Points, in no order, along strands that fork, close into loops and pass close to each other.
Two points are linked if the straight distance between their rows is under 77.9. Some points are linked to none.
J644: [ -4  -2   7  -1  44   4  -8 -24 -16 -11 -63  22  14 -23 -17   3  34   1
 -26 -41  -2  22 -33   7  -8  23 -15   3 -27]
J399: [-28  26   8  11  -3 -33   7 -13  12 -36  31   6 -11  20  39   6 -27  37
  16  -3  40 -19 -12 -47  57  -1  -1   1  25]
J255: [ -4  -7   5  11  -4   0 -13   1  10   6  15  12 -13  13  16  20   0  12
  13   0  41 -10  -1 -32  23  22   4   7  27]
J41: [ -7  17   3 -25  -1 -33  25  31  42  12  25 -25 -21 -16   6  -1 -13   4
  30  36 -16 -22  -9   2 -48  -4  45 -29  13]
J811: [ -1   4 -16 -10  -5 -39  26  27  33  18  33 -23 -18 -29  21 -15 -21   2
  15  18 -30 -30   5  -2 -48   3  46 -24  20]
J68: [-35  33   3  11 -10 -39 -10  -8  -2 -32  23 -21 -19  39  49  -5 -35  13
  14   0  42  -5  -9 -35  53   0  22   9  37]
J37: [ 20  -8  50   1   6  -3  20   7  32  41  29  29 -11 -22   9 -18 -25  29
  54  37 -24  19  10   8 -39  -6 -15 -52  -3]
J143: [  4  31 -15 -11 -34 -47  11  27  45  19   8 -26  -9   9   5   1  -3 -12
   6  34  18 -22  12  13 -40   2  27   9  38]
J931: [ 15 -17  -8  13 -12   7 -19   3  18  14  24   0 -20  -4  -2   2  -6  13
  11  13  12 -17  12 -40  18   4  19 -17  16]
J929: [-12  -6 -18  -3  -7   3 -19  43  -4  13  16   7  -6 -24 -18   6  -3 -13
 -20   9 -37 -21  16  26 -24   2   6   9 -40]
J242: [  0  -9  11   4   2  17   5 -20 -39   0 -36 -17  27  18  12 -12  31 -16
 -47 -16 -27  20  -9   6 -14 -14 -29   2   4]
J418: [ -3  31 -18 -15 -41 -38   3  17  19   5  12 -19  10  21   5  10  -3 -10
  15  22  26 -13   1  16 -24  -9  -1  41  33]
J128: [ -4  -3  11   4  39  13 -20 -12 -22  -7 -41  17   1 -23 -18  10  33  -6
 -16 -38   3  11  -8   6   2  32   5  11 -29]
J756: [-12 -26  14  19  29  26  21 -19 -22 -11 -26  37  21  16   3  34  -6  -8
  15 -16  12  35 -22 -18  18  -1 -42   2  14]
J312: [  1   3 -10  -3  -8 -13   8  -1 -51 -23 -16  -4  28   1  -6 -13   9 -10
 -30 -18 -13  -5   2  35   4 -18  -2  52 -11]
J434: [ -3   9  15  -6   4   9 -18  -1  18  14   3   1 -10  21  19  22  11   4
  29   2  56   7 -11 -28   6  19  -9   8  33]
J727: [-14   4   7 -12 -12  18   8  -9 -15   2 -26 -20  42  16   3  -3  49 -10
 -55  -6 -41  -1  -8  11 -38 -14 -38  30 -22]
J199: [-11   5 -14  18  28 -19   3 -24 -10 -42   1  26 -17 -40 -33  -4   8  65
 -15 -44  -1  -9  -8  -3  52   6  38  -8 -38]
J770: [ 14 -17  20  -2   5 -15  27  13  17  25  47  28  -1 -34  18 -20 -38  26
  51  28 -44   9  10  14 -29  -7 -10 -35  -6]
J780: [ 12 -12   4  -4   7  23  -7  -9 -17   7 -38 -16  21 -16 -41 -22  21 -14
 -22 -32 -11  -4   1  34  -5  -1 -12  24 -44]
J817: [-18   7   3 -16 -33  17  -1  -8  14  15  -6 -18  39  13  16  11  45 -15
 -32  -1 -23   3  -4  -7 -61 -14 -34  32  -2]
J561: [ 24   5  31 -22  -3   4 -23  15  30  37  27   4 -32   5   5  -3 -24  11
  47  53  -3  15  -9  -4 -21  -5   2 -55  -6]
J707: [-11  -9   4  22  25  -2   4  -9 -27 -24 -10  42  -1  -2  -5  34  11  15
 -13 -23   7   0   3  -5  35  26  10  16  -6]
J514: [  3 -23 -11  14   2  17 -36  14 -17  -3  12  13 -34 -26 -16 -12   8  15
 -11  -4 -21  -4  26  -8  19   4  25 -20 -26]
J743: [  2   1 -18 -12 -22   0 -17  40  23  27  17   4   6 -17  -6  17  -5 -28
   1  21 -24 -20   9   9 -52  11  12  14 -14]
J57: [  9 -14  -8  23  12   8 -26   1 -22  -6  -6   6 -26 -19 -20  -3  17   8
 -24 -18  -3  -7  19   3  28  13  29  -3 -27]
J901: [-23  -9  13   7  36  32   5 -21  -8 -10 -52  28  18   0   1  19  48  -7
 -32 -22 -17  28 -25 -17 -19  16 -37  -5 -23]
J820: [ -9  14  29 -29  10 -35  25  29  35  17  28  -5 -23 -16  19  -3 -18  14
  48  42 -24 -13 -19  12 -50  -6  33 -39   1]
J316: [-11   4  -1 -21  -1  18  -9  10  -5   5 -36 -17  26 -27 -29 -22  39 -20
 -32 -17 -20 -16  -3  23 -40  -2 -15  42 -60]
J588: [ 10 -37  14  42  45  24   1 -20 -20 -14 -18  47 -14  11 -10  33  -8   7
  -1 -18  22  24  -1 -16  65  28  -1 -33   6]
J580: [-12   3 -38  16 -22 -29  18  35  11  -6  22   2  -6 -30   4 -16  -9   6
 -36   2 -15 -45  31   1 -18 -11  28  13   4]
J464: [ -4  -7   8   5 -16   6  -8 -19 -21  14  -6 -16  16  30  29  -6   4 -19
  12  -6  22  22  -1 -11  -7  -6 -18  13  45]
J481: [-19 -18  17   6  50  55   7 -21  -4  -7 -41  33  13   3 -11  29  26 -14
  -6 -24 -16  31 -27  -9  -7  19 -47 -18 -30]
J391: [ 15  32  18 -50  -8  24   0  14  42  23   9 -22  -3  21 -23  28   2 -31
  46  42  17  12 -11  13 -40  -1 -18  -7  -2]
J607: [ 30  43  15 -21   2  23  13  12  35   8  16 -22 -40  25   3  20   6 -11
  17  64  49  19   7   9  17  -3   7 -15  36]
J821: [  4  -3 -29  19 -24 -12  26 -11  15 -26  27  -1 -13 -24  12 -33 -35  15
   9  -7  14 -25  36 -40  37 -31  11 -21  17]
J266: [ -6  -6 -36   7 -16 -29  23  32  19   9  28 -16 -13 -37  14 -15 -14  -2
 -19   3 -31 -39  23   0 -39   0  45 -13  16]
J843: [-23  -6  23  -4 -25  17  -7 -28   7  21 -16 -37  23  55  25   5  12 -14
 -11  -2  -5  30 -22  -9 -34  -9 -48 -10  29]
J564: [-21  -3  -1  21  -3 -17  10 -18  -2 -34  28  24  -4  -5  24  12  -7  36
   0  -9  20 -16   8 -52  52   1  13   3  13]
J677: [  8 -12 -28  22 -20  -4  23   1   6 -11  33   3  -9 -14 -14 -14 -21  13
  -9  -1 -15 -32  29 -12  24 -21  10  -8   0]
J169: [  4   7 -17 -22   5 -29  13 -13 -56 -28 -35 -25  40   1 -14 -31  -1   4
 -41 -31 -21  10 -34  46   8 -20   1  39 -18]
J829: [ 10  -1  -7  13 -39 -17   5  -6  -4  -1  22 -15   8  31  11   1 -25   0
  12   8  23 -13  11  -1  25 -18  -3  22  29]
J653: [  5   4 -30  12  -9 -19  13 -12 -59 -40   1 -16  19  26  10 -19 -24 -19
 -24 -18 -15   8   1  20  44  -8  32  27  11]
J207: [ -2 -17  -8  -6  -6  -6  -6  40   5  16  39  17 -11 -29   1  -2 -19  10
  -2  20 -53 -15   9  22 -28  -3   2 -16 -30]
J939: [  5  -4  -1  24  22  -5 -13  -4 -29 -15 -21  19  -5 -12 -14   7  27   8
 -26 -26  12   1   8   4  28  23  25  11 -13]
J862: [ 11 -24  11  25  54  24  -2 -23 -19 -12 -32  44  -5   5 -36  24   2   4
   0 -35   4  28 -10  13  54  26  -7 -27 -15]
J816: [ 20  12  16 -20  -1  11 -31  14  36  29  23  -8 -39   8  -2   8 -10   8
  35  46  18   5 -12 -22   1   9  17 -39  10]
J519: [  5 -26 -24  16  -5  12  -1  13  -5  -2  31   5 -24 -27 -14 -23 -18  16
  -1   7 -30 -16  27  -3  15 -14  11 -26 -19]
J876: [ 12  -8   3 -11  19 -20  -8 -37 -29  -7 -66 -13  25 -13  -5 -37  17   0
 -49 -38  -8  30 -37  25  -2   3  -9  -1 -10]
J49: [  2 -16  -2  -6  -2   6 -30  14  18  17  36  12 -30 -14  15   0 -12  20
  33  28   6  -3  -4 -40   6  10  16 -35   2]
J185: [ -4  10  12  -9 -14  16 -10 -19   0  17 -12 -33  10  42  23  -4  10 -13
  23  -1  29  25  -7  -1 -21 -10 -35   2  45]
J775: [ 23  45  21 -35  -2  18  17  23  45  12  15 -20 -24  29 -21  28   0 -18
  32  65  32   8  -6  19 -10  -9  -2 -16  14]
J319: [ -8   0  -3  -9  40 -20  -6 -28 -13 -13 -77  19  18 -21  -9  -6  23  14
 -41 -37  -7  36 -51   6 -10  16 -29  -2 -17]
J121: [ 16  35  17 -20   5  23 -12  10  30  15   0 -16 -26  28  11  15  15  -6
  30  34  61  18  -2  -5   4  10  -9  -7  38]
J618: [-14  15 -16   2 -39 -36  10  -3  -5 -21  31 -30   8  42  21  -7 -43  -2
  13   2  18 -15   2   4  36 -22   7  28  31]
J437: [-13   8 -22  21   6 -11  15  -9  10 -43  25  22 -13 -46  14 -30 -23  13
  15 -22  14 -19  43 -61  44 -15  21  -7   3]
J655: [  6   4 -12   2 -36 -15   8   8  22  10  23 -13   6  23  -8  15 -14   2
  14  21  17 -26   7   7   0 -10  -4  20  20]
J525: [-12  -6  17 -14 -26  33   3 -26   9  25  -7 -26  40  38  12  12  26 -16
 -22  -3 -17  18  -8  -8 -43 -13 -52   4  10]
J758: [ 17  -6 -20 -25  12 -30   0 -27 -48 -15 -52 -24  41 -11 -12 -39  -8   8
 -40 -35  -6  24 -42  46  13 -10   4  15  -9]
J759: [  6  19  -1 -33 -18   1 -11  29  43  32  14  -9   1   7 -17  26  -5 -27
  28  33  -2  -7 -11   6 -60   8   3   5  -9]
J165: [-17   8 -14  19   1 -22  26 -22  -5 -52  25  29   0 -29  17  -7 -12  36
  -2 -21  16 -18  25 -59  60 -11  16  -2   3]
J941: [ -5 -15  -2  -7   5 -17  19  29   8   7  45  20   0 -42  17 -14 -28  15
  31  19 -51 -14  12  15 -33  -6   4 -29  -8]
J769: [ 20  -8 -16  31 -20  -5   9  -4 -14 -17  12   1  -9   5  -5 -11  -8   8
 -26  -6  -4 -23  31  -1  33 -12  19   4   0]
J502: [ 14  -5 -14  18 -19  -4  10   1 -35 -13  -2   3  15  11  -7   0   5  -7
 -28 -10  -6 -13  26  26  15 -17  -4  39  -3]
J122: [-34  27  -8  -5   1  -4  -6 -10 -12 -18   0 -53 -15  54  37 -15 -25 -13
  31   5  42  25 -17   0  24  -6  15  17  57]
J546: [-16  11 -12  20 -26 -39  -5 -18 -16 -29  20 -23  -5  35  37 -11 -41  -6
   3  -8  18  -5   2 -29  56  -7  31   7  33]
J569: [ 22  15  53 -17  15  -3   5  10  36  30  20  21 -37   2  14 -24 -20  25
  61  55  -8  18  -4   6 -27 -20   3 -62  -2]
J162: [ 21  -9   7  -3  11   1  -7 -31 -23   7 -54 -14  18 -23 -32 -32  20  -3
 -31 -40   1   9 -11  35   3   3  -1  17 -29]
J572: [ 17 -10  -4 -10 -22  35 -16   7  12  30  13 -10  13   5 -17  16  -6 -31
  19   9   2  -3  15   1 -15   4 -20   8  -5]
J214: [ -5 -25  13  22  24  17  15 -11 -19 -15   0  39   6  12  -8  42  -3   5
   8 -12  16   3  -5 -13  45  21 -16   5   5]
J160: [  1   5 -18  -3  -9  -1 -12  31 -15   8 -26 -10  11 -30 -20 -23  33 -21
 -37 -10  -4 -22  15  29 -45  -1   5  48 -31]
J664: [  4 -17   7   9  -4  24  -3 -20 -25   6 -24  -5  19   9  18   1  22 -22
 -12 -16   4  22  12  -7 -14  -4 -21  11  23]
J32: [ 16 -15 -15   5 -12  28 -18  17  -4  19  10  -1   3  -3 -23   8   0 -20
  -8   4 -18 -15  21  15  -2  -1  -7   5 -18]
J270: [  1   1 -27  12 -21 -21   2  36  -7  -3  -3  -1   0 -21 -12 -14  11  -9
 -43  -1  -4 -30  27  21 -24  -1  24  41 -13]
J613: [-17 -22  18  -5  59  49  -9 -22  -6 -10 -41  34   8  -3 -27  22  24 -17
   8 -33 -25  28 -24  10  11  27 -35 -19 -55]
J667: [ -7 -24  23   5  54  41 -28 -15 -16  -7 -28  39  -6  -6 -31  24  11  -4
  13 -31 -18  22 -15  22  34  31 -16 -19 -54]
J735: [ 18  13  10 -25 -20  32 -10  -4  33  30   5 -26  10  26 -15  16   9 -28
  34  16  27   7  -2   1 -31  -2 -31   4  12]

How many points has the smallest loop of links through each point below? Write - if it is on no loop.
J481 | 11
J525 | 8
J677 | 14
J207 | 18
J743 | 7

A fork is a point with three links, a tip a point with one. Leave the first point through the second and follow the links. Name the first fork or tip that comes.
J270, J160 | J876
J207, J941 | J391
J901, J481 | J214
J316, J160 | J820
J399, J564 | J677
J931, J49 | J929

Name the points in between on the shortest way along the links from the first point to the second, in order.
J580, J514 | J270 > J160 > J316 > J780 > J162 > J876 > J319 > J644 > J128 > J939 > J57
J743, J931 | J759 > J391 > J775 > J607 > J121 > J434 > J255
J667, J399 | J862 > J588 > J214 > J707 > J939 > J57 > J514 > J519 > J677 > J821 > J437 > J165 > J564
J655, J312 | J829 > J618 > J546 > J68 > J399 > J564 > J165 > J437 > J821 > J677 > J769 > J502
J931, J207 | J49 > J816 > J561 > J569 > J37 > J770 > J941
J41, J160 | J811 > J266 > J580 > J270
